Each row is a point on a landscape with many valleys, with its height.
A ball rolls from a point to the lowest of its 2 nearest points, and stops where none of them is lower. Distance is the straight distance between rows; heights are no part of it.
met (h 473): [ -4   9  13 -11  -6  -4   5   5   4   2  -6 -18  -7  -5 -10 -12 -26  -7
  -4   3  -3  16 -20 -10   2  12]
pamod (h 202): [ -2  -6   2  26   3  -8  16 -13   2   2   1   5   0  10 -20   3  12   8
  -5   0  -4 -29 -20 -22  19 -15]
vidib (h 664): [-15 -16  -8   2  16  12  16  17  12  -6   0  12  14   0  17   1  29  11
   5  -5  -8  -2  28  -2  -1  -3]
Totur (h 329): [ 15  -6 -11  22   9 -12 -11 -10  -6   9  15   1   0  14   6  32  19  -5
   4  -2   5  -8  -2  14 -10  -9]
Muta (h 548): [ 13  -4  -4  13  -4   2  -2 -16  -7   1  -7 -13  -6  21 -13   8 -15 -15
  -5   8   5  10 -30   2   3  19]
dumod (h 103): [ 13   2  15   1  -2   5 -11   7   2  -7  -6 -10   1   7  -8   4 -30 -21
   2  -2  13  21 -12  17   1  13]
Kika (h 381): [ 14 -14  -1  10   6  12   6 -12   0  -5 -11  -6 -10  22 -12   9  -2   0
  -1   3  -6 -11 -19  -6  22   8]
lipe (h 374): [ 13  -1  -8   8  15 -23  -5   8   0  -6  20   4  -6  -5   4  10  22   6
   3 -17 -16 -15  13   0 -14 -24]
sug (h 714): [ -7 -10  -4  -5  13  16  19  -9   3 -17  -7  20  12   2  -3 -12  14   9
 -18  -5  -5 -17  15  -2  21 -17]
Fiko (h 766): [ 18   8   4  -1  -8   0  10 -15  -2 -20   2  -3  11  -1 -32 -23 -17 -10
 -15   5  11 -14 -23  -4  28 -11]
Zolir (h 564): [  1   4  26   2  -8 -14  -7  18   6   4  -8 -13 -23  -5  -9   4 -29  -7
   9   0  -2  18 -22  -4  -5  14]
zira (h 316): [ 33  -9   7   0   5  13 -19   4  -9 -14  -5   0 -11   7  -7  12 -25 -19
  12  -7  10  26  -5  29   0  13]
gelis (h 375): [ 10  -2 -24 -15   5   8   7 -22 -16 -10  -5   0 -10  13  10  -8  11   5
  -3  -4  -9   5  -5  -7   8  19]
Sek (h 314): [ 10  10   7   5   7 -23 -10   5   2  -6  18   6  -7 -16  -4   3   5   1
   5 -16  -7 -14   3  -1  -7 -30]
dav (h 317): [ -2   5  11   3  -7  10  -8  16   9   5 -15 -18   2   6  -3   9 -34 -17
  -3   8  13  35 -16  14  -2  26]
nime (h 565): [ 12  -8   6  -1   5 -11 -12  17  -4  -1  -1  -6 -28   0  15  22  -6   4
  17 -11 -12  13  -7  -2 -11  10]
lufan (h 342): [-20  -9  20   9  -2   6   0  17  13  26 -10 -10   3   5  -1  21 -10   3
   3  19   9   6  -4   6  -1  17]
Gef (h 601): [-15   8 -11  -2 -15  -7  -9   1  -4  22   8   2   9 -11  16  -3   6   2
   5   7   7   2  16   5 -29   2]
folol (h 462): [ 10   8 -14 -13  -2   3  -1 -20 -16  -4   4  -5   4  11   5  -8  -1 -10
  -5   4   3   5  -6   0   4   5]
dem (h 579): [-14  11 -19  -7 -25 -10 -12   0  -4  23  -7  -2   6 -15  23  -8  -8   3
  11  16   7  16  14   4 -31  22]
fimi (h 427): [  7  -7 -16  -1  14 -16   5   3   0 -13   9   7  -8  -6   9   1  28  21
   2 -19 -16 -11  13  -2  -7 -15]
kibu (h 801): [ 10  13  15   3 -11 -17   7 -10  -9  -3   6  -5   1  -2 -24 -14 -13 -11
  -6   0   9 -13 -22  -9  11 -13]
tomaz (h 810): [  0  12  10 -25   3  16  -3   6   5 -14   1   1  16  -6  -2 -15 -23 -17
  -3  -1  11  12   5   9  14  -5]
zufor (h 585): [  1  -2 -12 -23  14  25   2  -7  -2 -18  -2  17   7  -3   8  -5   3  -3
  -5  -4  -3   2  23   6  13  -9]
morus (h 460): [ -5  -5 -12  -1   3   2  -1   8   0   6   3  -1  -5   2  25   9  14   5
  12  -7  -4   8  15  -6 -16  10]
seniv (h 829): [  4  10  24  -4  -2 -10   4   6   3  -9   2  -2  -1  -5 -15  -9 -22  -6
   1  -4   4  -8 -12  -4  13 -11]
sul (h 504): [ 15  -3  12  -1   1  -7 -14  18   0   0  -1  -5 -18   1   9  25 -19  -8
  19  -4   4  24  -4  14 -14  11]
dol (h 602): [-27 -10   4   6   5  -1  10  33  11   8   0   2  -1 -19  16   1  21  14
  14  -3 -10   0  26 -10 -21  -2]
Pokan (h 557): [-20  -5  -8  -3  -7  -8  -4  21   5  13  -3   3  -6 -22  23  -6  21  16
  24  -3  -3   6  21  -8 -32  15]
Kazib (h 522): [  1  -7  -7   4  -2 -11  -1  10  -1  12   1  -7 -20   3  22  21  12  10
  16  -8 -10  12   3  -6 -16  19]
sabim (h 265): [-28  -9  21  20  -9   0  -9  17  13  31 -11  -5   8   1   1  23  -5  13
   2  27   8  -6   4  13 -13   4]
zired (h 299): [  7 -13  -1  17   8  -2  11  -6   2  -3  -8   4 -10  15 -10   5   7  11
  -1  -1 -11 -19 -16 -15  18  -2]
bon (h 71): [ -8   0   9  28  -6 -20   8  -4   0  11   6   2  -3  -3 -16   2  11   6
   0  -4  -3 -30 -15 -18  -1 -17]
gike (h 622): [-17   6 -12  -5  -3   1   3  -7  -8  18   9   8  16  -8  13 -17  20   3
   0   8  13  -1  18  -2 -17  -6]
mos (h 847): [  7  10  32  -3   1 -11   2  18  11 -23  -4   5  -8 -16 -18 -13 -27   1
   5 -16   0  -4  -8  -9  16 -19]
vafu (h 735): [ -7  -2   9  -2  13  10  14  -1  10 -13  -5  11   8   4 -12  -9  -3   1
 -10  -3   1 -16   4  -3  22 -13]
Gotap (h 635): [-27 -10   1   3  12   2  17  23  11  -2   4  13   8 -15  16  -8  34  13
   4  -2  -6  -8  23  -7 -13  -6]
nare (h 619): [ 13 -11 -12 -10   9  26   2 -18   4 -27  -8  13  -5  -3  -6   7  11   1
  -9 -10 -11  -4  18  10  21 -13]
Nuv (h 438): [ 14   4 -25   2  -5  -9  -6 -20 -20   2  14  -3  -4  12  15   8  22   0
   0 -10  -4  -5  -2  -3 -14  -2]
gafu (h 758): [  1  -2  17  -6   7  19   5   9  21 -15  -8   4   1   2 -17  -6 -18  -2
  -7  -7   3  -1   2   4  26  -2]
fadin (h 517): [-14   0 -20  -1   0  -4   2   7  -4   8   4   2   1 -15  22  -4  36  14
  11  -6  -3   1  18  -7 -24   8]
Nas (h 380): [-15  12  14  -4 -11 -10   8   2   3  12  -3 -18   1 -11 -13 -25 -14   2
  -6   7   3  -2 -17 -13   6   3]
Pena (h 539): [ -6  -8   1 -11  13  16   1   8   8  -9   2   9   4   4  10  10  -1   1
   3  -9  -5   2  14   6   8  -6]
luraf (h 533): [ 19   2  -8   7  -9  -8  -4 -22 -19  -2   7  -6  -3  18  -6   3  -3 -14
  -1   0   4  -1 -18  -1  -2   5]
Pufi (h 506): [ -6   7   9   4 -15  -7  -6   8  -2  15 -15 -18 -15   1   0  10 -22  -3
   6  11  -4  22 -14   0 -18  22]
kove (h 431): [ -8   1  17   5  -4   4  -1  18   9  15 -11 -19  -8   8  -2  16 -27  -1
  -1  16   6  23 -15   5  -6  29]
nazeg (h 681): [-19  11   7   2 -11  10   4 -11   9  15   2  -8  31   4 -13 -10 -11 -15
 -19  17  19   1  -4   6   0   2]
vep (h 711): [-14  18  22  -5 -11   5   4  -1   9   4   7  -4  26  -3 -17 -16 -16 -15
 -15   5  17  -4  -2   6  11 -10]
ramat (h 691): [ -9 -18 -19  -5  13  16  21  -3   0 -13  -6  17  13   2  14 -13  30  16
  -7  -3  -9  -6  24   0  11  -4]
Bagi (h 249): [-11   4  10  15   3 -19  -4  14   6   5  16   5   0 -18  -8   8   8   4
   3  -9  -3 -18   5  -3 -12 -27]
kovon (h 204): [-27   1  18  13 -14  -3  -9  10   7  27  -4  -1  13  -3   0   5  -7   6
  -1  19   5  -7   2   3 -23  -5]
bidu (h 463): [  8  -9   0   8   4  23  -2 -13   6  -1 -10  -9   1  25 -10   6  -8  -8
 -11  10   6   3 -23   6  18  18]
patam (h 697): [ 23   9 -15 -13   2  -3   4 -30 -19 -14  -1   9  -6   2 -12 -24   5   4
 -11   3  -2  -5 -10  -6  28 -11]
Gevil (h 655): [-26  16  -5  -8 -10  16   2  -9   2  24   8   0  38  -6  -2 -21   0 -11
 -16  26  21  -1  15   6  -2   0]
noto (h 399): [ 30  -2 -16  14   0 -14 -16 -18 -19  -7  14   4  -5  14   8  19  19 -13
   3 -10  -2 -10  -4   5  -8 -10]
matap (h 264): [ 11 -10 -32  -8   3  12  -1 -15  -8  -5   1  -2  -5  17  25   7  18   3
   6  -8  -8   8  10  -7  -3  24]
nefuz (h 733): [ 18  12  -5 -15   2   4   4 -18  -9 -19  -4  -2  -2  -1 -18 -26 -19  -7
 -12   4  -1  -4 -17  -4  25  -7]
lafo (h 780): [  0   7  13 -22   7  17   5   9  13 -23 -12  -4   4  -6 -15 -20 -29  -3
 -11  -3   0   8  -1   1  28   3]
lebez (h 488): [ 13  -7   2  -5  11   8 -10   8   6 -14   5   7  -8   5   9  22   4  -3
   9 -11  -8   6   5   9   0  -6]
Vok (h 647): [ 21  -9 -23 -17   6   6   2 -22  -8 -26  -7  16 -14  -7   2  -2  14  11
 -15 -15 -16  -2  14   2  18 -10]
vos (h 177): [-16   2  22  20  -6 -24  -4   8   6  18   7   2   1 -13 -16   2   4   9
   2  -2  -5 -28  -6  -8 -10 -25]
Tada (h 555): [-13  14  -6  -2 -26 -11 -12   4  -1  21 -14 -16  -5  -8  13  -2 -21   1
   8  16  -1  20  -2  -1 -29  22]
rek (h 670): [ 21   2 -18 -13   9  -9   5 -20 -16 -22  -3  21 -10  -7  -7 -19  15  16
 -13  -7  -9 -11   5  -3  22 -16]
laki (h 639): [-17  15 -11 -17  -5   7   0  -8 -12  22  15  11  27  -9   7 -22  16  -9
  -2  22  17   1  23   6  -3 -12]
gitem (h 368): [  9 -11 -31   6   5  -4  -1  -8 -10   1  10   0  -1  13  18   8  37  12
   3 -15 -10  -3  14  -6 -11   9]
Dozaz (h 290): [-18   5  14   6 -14  -3   3   0   4  18   1  -7   5  -4  -5  -5  -8   2
  -2   9   0  -6  -8  -6 -10   2]
dut (h 426): [ 23 -12   5   1  11   6 -19   8  -4  -7   1   4 -10   9   5  27  -7  -8
  14  -6   4  13  -3  19  -1   6]

For each start below, name the point where the ball stops.
kibu => dut
tomaz => morus
vidib => morus
Zolir => kovon
Muta => bon
Vok => dut
mos => morus
gike => dumod
lipe => bon
lafo => morus

Call two points neighbours if one is among the 2 nearest of the other. Go from one point of each pair to the other, from neighbour to neighbour, staying as low as possible. Name the highest point that can't be avoided.
matap and bon => fimi
kovon and dumod => kove
morus and dut => nime
matap and Totur => Nuv
